Each row is a point on a tangle of strands that fork, close into loops and nearly touch. The rows are in no order.
Points whose rows are less than 81.3 apart are linked; no others are. Some points are linked to none.
K856: 10 -17 1 -2 16 12 -21 4 29 -18 36 5 10 4 12 0 -25 -20 -13 7 -2 -21 23
 -22 30
K4: -1 -31 -10 -41 17 21 -13 13 -17 8 -30 7 -28 -20 4 4 10 19 5 15 11 2 14
 -11 -22
K560: 11 -8 -7 0 10 14 -3 -17 -13 -11 -4 -24 20 -16 -9 -15 -6 -18 22 36 -6 -35
 -3 -16 -18
K891: -14 26 -4 1 19 -2 21 -24 14 -17 -16 6 -4 0 17 32 -12 -7 -8 -24 5 3 8 -11
 21
K347: -9 2 -1 -5 13 -29 -4 6 -6 -4 8 15 -22 -15 -5 5 -5 -12 -14 -13 -25 11 -14
 30 15
K500: -15 4 -32 14 8 34 24 -7 0 14 -19 -13 -21 -20 16 7 -17 -2 -14 29 1 1 -12
 4 -12
K151: -9 -13 2 18 -7 17 40 9 -21 -42 2 4 3 5 -14 13 -2 -1 7 -5 4 -18 4 13 -14
K712: 18 27 5 -34 19 -13 5 -13 -13 8 -3 6 19 24 5 -17 -15 8 5 5 16 -12 -4 -12
 -2
K858: 1 -9 27 31 -4 1 29 29 15 18 -14 -10 27 15 7 -4 2 25 11 -4 -28 32 -12 32
 0
K297: 14 15 40 -10 12 -2 1 -16 -2 -37 14 2 -4 8 -23 -13 22 -6 -1 7 -4 -6 -4
 -10 20
K935: 0 -4 28 22 -41 -22 -25 6 8 -7 -12 -4 -1 -35 -3 3 -10 -8 -15 -16 -14 11 0
 10 -2
K996: 2 -4 -42 -1 33 13 -31 13 -5 -9 -9 24 19 -24 -10 -18 29 25 -20 -15 20 -38
 23 6 -27
K80: -16 -26 -6 1 4 26 1 27 4 -24 -1 10 -12 3 -22 -12 -24 2 -2 43 21 -18 3 2
 -27
K785: -3 17 0 -5 10 -17 1 0 -3 -24 -6 19 14 -41 -19 -7 -1 -1 -8 14 -19 -5 -18
 4 -6
K105: 9 -2 9 -19 20 11 5 5 -1 -32 9 20 6 -13 -29 -21 23 -14 11 10 18 -11 14
 -41 -4
K186: -18 -2 10 4 14 27 -13 -11 -4 -19 -8 1 -7 0 -15 8 -8 -15 -5 51 -36 -4 -11
 13 -2
K8: 6 8 -4 -28 -7 -5 14 -38 -1 30 -4 -11 -5 22 -12 12 26 24 3 -13 20 8 0 12
 1
K349: -4 11 -12 -13 -25 16 14 -7 -4 16 24 -21 0 7 -26 -24 9 -23 -6 -9 14 -13
 -11 -14 -13
K217: 10 -17 10 -7 -29 -4 -32 -4 8 -17 -12 -4 -34 -21 -2 20 -2 -17 0 -2 -1 -15
 -8 5 -1
K516: 8 -15 36 -9 11 -6 -14 3 9 26 -7 7 16 5 9 5 -48 24 -18 9 11 -5 -14 -10
 -19
K106: 19 29 46 6 3 1 21 -22 3 -1 -23 -16 16 -11 1 -1 -5 5 21 10 2 22 2 -22 -8
K523: 1 34 36 -8 12 0 0 19 2 23 22 -17 27 -19 -24 -9 28 21 -1 5 -2 2 19 4 18
K480: -36 17 -34 13 7 49 3 -2 -2 15 -2 8 -5 -5 -33 -8 26 -11 -19 13 -13 0 6
 -10 4
K722: 27 30 9 -16 -21 -19 26 13 15 -19 -3 -26 -10 1 6 -15 3 6 -6 -10 11 8 -28
 19 21
K351: 39 42 38 5 6 8 2 -16 1 0 -3 -50 -3 19 16 -16 4 -1 26 5 -7 38 4 6 -2
K48: 0 7 5 11 -4 -23 -26 20 -9 -18 -8 -4 -18 24 31 15 6 -21 27 -34 -30 25 -24
 -15 7
K529: 5 -13 -13 50 -31 -32 -24 19 6 -20 0 18 18 47 38 1 -12 -19 8 -14 -4 14 30
 25 -7
K743: -30 -32 -2 24 -23 6 0 1 -17 6 -2 11 -16 -28 -18 7 14 -16 3 29 0 0 -15 8
 -13
K680: 2 23 18 17 20 22 38 -13 18 -16 -6 -11 -13 -2 12 21 6 -1 -3 -6 -18 27 -15
 -1 20
K641: 7 1 9 17 0 -14 21 17 -12 11 26 -6 5 -25 24 -5 -9 -9 -8 -9 -32 24 -14 9 2
K593: -8 15 34 26 25 -3 -5 -6 -14 16 17 -6 25 -5 -13 -7 0 21 -3 -20 -4 -11 3
 -2 0
K829: 7 32 -30 -18 24 20 27 -6 17 6 12 6 -14 -15 -17 -43 17 -10 -21 21 12 19
 -3 -5 -9
K616: 20 -22 29 11 -24 -28 -19 14 -4 17 15 -3 8 -18 8 5 12 16 -4 -23 4 13 11
 -2 -3
K771: 22 -24 6 11 12 0 -12 -9 24 -6 23 -10 -3 34 41 4 -21 -15 -4 -25 3 -4 20
 -21 14
K408: 8 14 -17 -21 16 18 30 -9 31 -2 13 -5 -13 4 0 -12 -3 15 -22 3 23 -15 18
 -12 -5
K448: 3 13 -11 29 -18 9 -15 -3 -5 12 -28 -21 -3 -5 1 7 -18 -13 5 3 -3 -36 -20
 25 -11
K549: -5 -22 -21 -30 8 -12 -27 -13 17 11 10 21 20 -6 -14 2 10 1 2 16 -6 -2 -4
 -16 16
K767: 2 5 4 -3 -25 3 -11 -20 4 15 -24 9 -7 12 -4 25 -6 32 -21 -4 24 -16 -2 10
 -6
K719: 25 -18 -3 7 -23 -14 12 0 5 -13 2 19 7 23 20 13 21 -14 -5 -46 -19 10 25 7
 8
K806: 10 3 6 13 12 -34 20 -14 -3 0 32 -9 34 -3 1 -14 5 -2 -3 -11 -2 19 -1 -8
 -2
K379: -13 -17 -23 -31 -1 13 4 16 -16 0 11 -18 -13 9 -29 -5 31 -7 12 -1 -19 -4
 3 10 23
K923: 5 -7 -10 3 -11 20 2 12 -1 -23 13 -47 7 -19 -7 -3 5 -2 26 13 -10 -26 -26
 -4 7
K336: -5 -6 3 -18 14 -5 -21 21 -29 26 -9 2 -31 -13 13 11 2 20 0 -7 3 -14 15 12
 -9
K678: -9 -20 25 27 -19 -8 1 15 -13 16 -5 -15 19 -3 6 23 14 23 39 -6 -20 37 -7
 27 6
K154: -25 26 -6 6 38 13 11 -20 -8 -22 -6 10 22 -17 -30 -3 3 -1 0 42 -26 14 -26
 -7 -7
K451: 3 5 13 6 -11 -17 29 -3 -30 -14 -11 -20 -34 3 8 8 34 1 24 -22 -8 29 -23 8
 1
K648: 2 -14 -35 12 -13 -5 -17 14 -21 -3 -1 13 -2 -14 19 -8 -1 -21 -3 3 20 -44
 6 31 23
K961: 1 13 -33 11 26 36 28 -17 5 24 10 5 14 -12 -15 -30 31 -3 -20 22 -18 -3 7
 -11 -19
K237: 28 -30 12 -12 -43 -8 -1 18 -16 4 1 0 3 -6 -7 -11 -11 7 -22 -9 17 -20 14
 -2 -5
K248: -7 -28 31 6 -2 -4 -18 -1 -2 0 -16 5 17 11 3 44 -14 19 5 7 -12 22 -1 32 7
K801: 12 -23 -12 38 -26 -13 -2 6 4 -7 20 1 24 23 17 4 3 -17 18 -24 -45 3 30 22
 4
K208: -3 -4 -37 1 19 -8 -62 5 -16 4 6 25 11 14 0 -2 0 13 -20 0 20 -45 7 12 -16
K46: -16 -3 -2 11 -8 -32 -18 -1 19 -11 20 1 -10 12 11 -5 -5 -18 3 2 -12 14 8
 16 30
K77: -3 -27 -29 -25 6 14 -12 12 19 -8 -4 42 -1 1 -5 -12 -29 10 -15 29 20 1 16
 -23 -18
K57: -10 -15 16 6 1 7 10 44 4 0 3 37 16 -38 11 6 -23 -1 -29 -8 6 -9 3 -6 10
K7: -10 35 7 17 -35 3 -10 7 4 12 -31 -17 -14 26 -4 0 -33 -13 -9 -4 -23 -6
 -16 12 -11
K283: 9 17 -1 -26 -20 -20 17 5 -8 -22 17 -23 -31 10 8 -1 16 4 -1 -29 23 32 -8
 3 13
K779: -7 12 -9 -7 14 10 34 12 -17 10 19 -20 -16 21 -11 -16 19 -1 3 -23 -7 -11
 33 15 9
K815: -5 -44 -27 16 23 13 1 18 7 8 -18 49 -9 -5 1 -30 6 28 -18 12 28 -11 13
 -18 -25
K532: 1 2 -4 -5 29 2 9 -7 -24 2 -1 18 -19 -34 -15 -18 33 -1 9 6 14 -25 -14 -27
 10
K514: -15 -20 24 20 -21 -3 -7 -12 14 -1 -21 22 15 17 10 15 -24 12 -14 2 8 0
 -17 16 -11
K474: 7 -16 -1 4 -6 -16 -36 2 -18 -15 17 18 9 6 -6 17 -13 -6 -41 5 4 5 20 22
 -5
K774: 9 15 17 22 9 -21 -22 1 -3 8 -8 2 11 11 32 25 -21 -5 12 -21 -32 16 -13
 -22 -21
K708: 14 21 39 -2 2 -4 1 -21 -23 24 -15 -15 -11 -19 13 -1 -4 -4 8 -11 1 -12 5
 -42 -23
K213: 14 -2 -29 -37 23 26 -8 32 -5 3 -12 -18 -22 -11 -16 -11 30 9 13 21 0 -10
 14 -4 0
K240: 36 41 34 7 -21 -14 7 -8 -4 -1 11 -26 -25 12 -2 -31 1 0 6 -4 -4 21 -23 11
 -5
K971: -28 3 12 -1 -7 -6 20 -29 -10 29 0 12 9 26 -25 23 3 10 0 -3 -5 18 13 24
 -7
K949: -33 -1 5 -1 -10 -13 16 6 -29 18 13 -8 -16 38 -15 -4 21 -6 14 -19 -18 21
 27 28 -1
K152: -13 -2 23 24 -5 16 23 2 -3 21 -8 9 -9 -25 -1 12 -7 13 -7 -6 11 2 -30 -24
 -3
K148: -23 2 6 -7 -24 29 9 -2 -5 27 -25 8 -21 30 -21 -11 -33 -6 -9 16 -11 -3 7
 6 -16
K380: 24 8 -11 -41 -7 9 16 0 -4 4 -12 -1 19 -29 -12 -11 17 5 19 25 14 15 -45
 -28 -7
K684: -16 -1 -12 -11 2 -10 5 3 -1 -4 6 -8 4 -42 -1 -2 24 -12 33 0 16 -6 -3 -26
 29
K894: 15 24 21 -3 8 10 19 -33 0 -52 3 -4 27 32 -16 5 2 -19 25 -4 1 7 -2 -17 5
K814: -12 -21 -56 -3 26 5 3 15 -3 16 -16 21 1 -2 -2 -21 25 21 -12 1 13 0 25 22
 -35
K644: -12 -2 -35 8 -5 -1 -3 -33 21 -14 -11 25 5 10 17 21 -16 -12 -4 -14 27 -15
 5 7 27
K977: 14 -3 4 9 21 -17 -3 -2 10 16 -11 -10 4 12 64 14 -13 -9 12 -30 -16 16 11
 1 10
K67: 7 -4 22 -6 8 -21 14 4 14 16 38 -33 16 22 11 -3 -6 -11 13 -15 2 33 1 -18
 8
K345: 11 -10 15 26 -15 -24 19 2 -8 -28 7 -1 -9 19 19 22 42 1 30 -47 -7 24 14
 -1 7
K465: 24 2 13 -15 -18 -42 3 -24 -11 1 7 -13 3 35 -16 -11 13 12 5 -21 6 1 5 22
 -11
K874: 8 37 -10 0 -22 -14 7 8 15 -3 -29 -20 -6 8 21 12 -14 3 8 -19 -15 17 -33
 16 7
K611: -23 3 -28 -27 -9 -11 -25 1 25 16 -2 12 -9 -2 3 -10 -31 -3 6 8 27 -1 21
 -10 -16
K354: 15 -16 2 -19 10 20 20 -5 16 -17 26 -2 10 -5 4 4 0 -9 -9 7 13 -6 30 -40
 -1
K554: -21 7 -9 -3 -8 32 0 -16 0 26 8 8 26 19 -27 3 23 -9 -1 -7 -1 -1 -15 -32
 -5
K699: -2 19 6 24 8 19 -4 5 -23 -3 -11 -40 6 -9 14 6 -6 4 15 8 -26 -12 -37 -3
 -3
K864: 4 -17 22 -13 8 6 21 -20 -18 3 -31 -13 -20 16 5 15 -12 9 24 1 -7 -4 10 5
 -6
K431: 6 -4 -35 1 -1 4 -35 18 16 19 2 29 18 15 8 -1 -1 14 -43 1 27 -25 23 -3 15
K955: -10 12 14 -12 22 17 18 -5 18 -2 12 -13 17 9 6 11 -3 -20 15 14 -4 33 -16
 -13 24
K315: -32 -18 -26 -8 -20 11 -6 28 -3 -1 8 1 6 -17 3 4 -2 -8 16 -4 28 -27 9 -3
 20
K925: -4 -11 1 -21 15 -4 -34 27 8 11 -3 6 -25 -7 25 19 -19 29 -23 12 5 17 -6
 15 13
K268: -36 -6 -3 23 -7 13 -14 -16 3 27 -24 24 1 -34 -14 17 0 3 4 14 25 -5 -11
 -10 -13
K602: 8 -8 0 -24 -29 -4 -5 27 10 -2 21 -7 11 2 -21 -19 -10 10 -11 13 16 -1 -10
 -6 -7
K375: -25 19 -8 -16 4 -32 -4 2 21 -5 9 -16 -14 2 4 -17 -36 2 6 13 3 6 9 5 9
K868: -15 -32 16 15 -11 21 -23 -2 13 -5 9 30 3 -13 -21 -1 -10 -29 -7 34 -15 0
 -11 -11 12
K92: 19 0 -50 7 3 19 -8 -2 9 -18 6 7 1 -14 -6 -3 16 -19 -8 4 -10 -46 -5 21 9
K491: -18 -4 -9 -5 35 9 -4 19 9 -3 3 22 3 -24 23 21 -25 16 -25 8 10 4 -14 -3
 -1
K138: 17 20 22 8 -11 -43 4 -32 -3 3 1 -14 -40 28 14 -13 -8 17 11 -16 6 5 4 23
 -15
K645: 13 -5 -36 -24 -2 -26 -25 -40 16 -8 -5 12 3 7 -4 2 -8 -15 4 5 9 -28 11
 -11 23

A piece is two or more points that can be reached from each other along the links. Count, over all rows, the pieces, the separate loops (a circle has one, a figure eight two, a Y none), the forks (points with three links) and the tips (points with one).
pieces -> 3
loops -> 0
forks -> 10
tips -> 16

A fork is a point with three links, a tip a point with one. Leave the first point through the second and follow the links. Name the first fork or tip that comes.
K57, K491 -> K8
K829, K961 -> K217
K935, K616 -> K354

Name the points in between on the shortest way along the links from the first point to the second, in order.
K785, K645 -> K347 > K641 > K806 > K67 > K955 > K680 > K891 > K644
K8, K57 -> K971 > K949 > K779 > K379 > K213 > K4 > K336 > K925 > K491
K448, K858 -> K7 > K874 > K722 > K240 > K138 > K465 > K8 > K767 > K514 > K248 > K678
K297, K237 -> K105 > K354 > K408 > K829 > K961 > K480 > K554 > K349 > K602
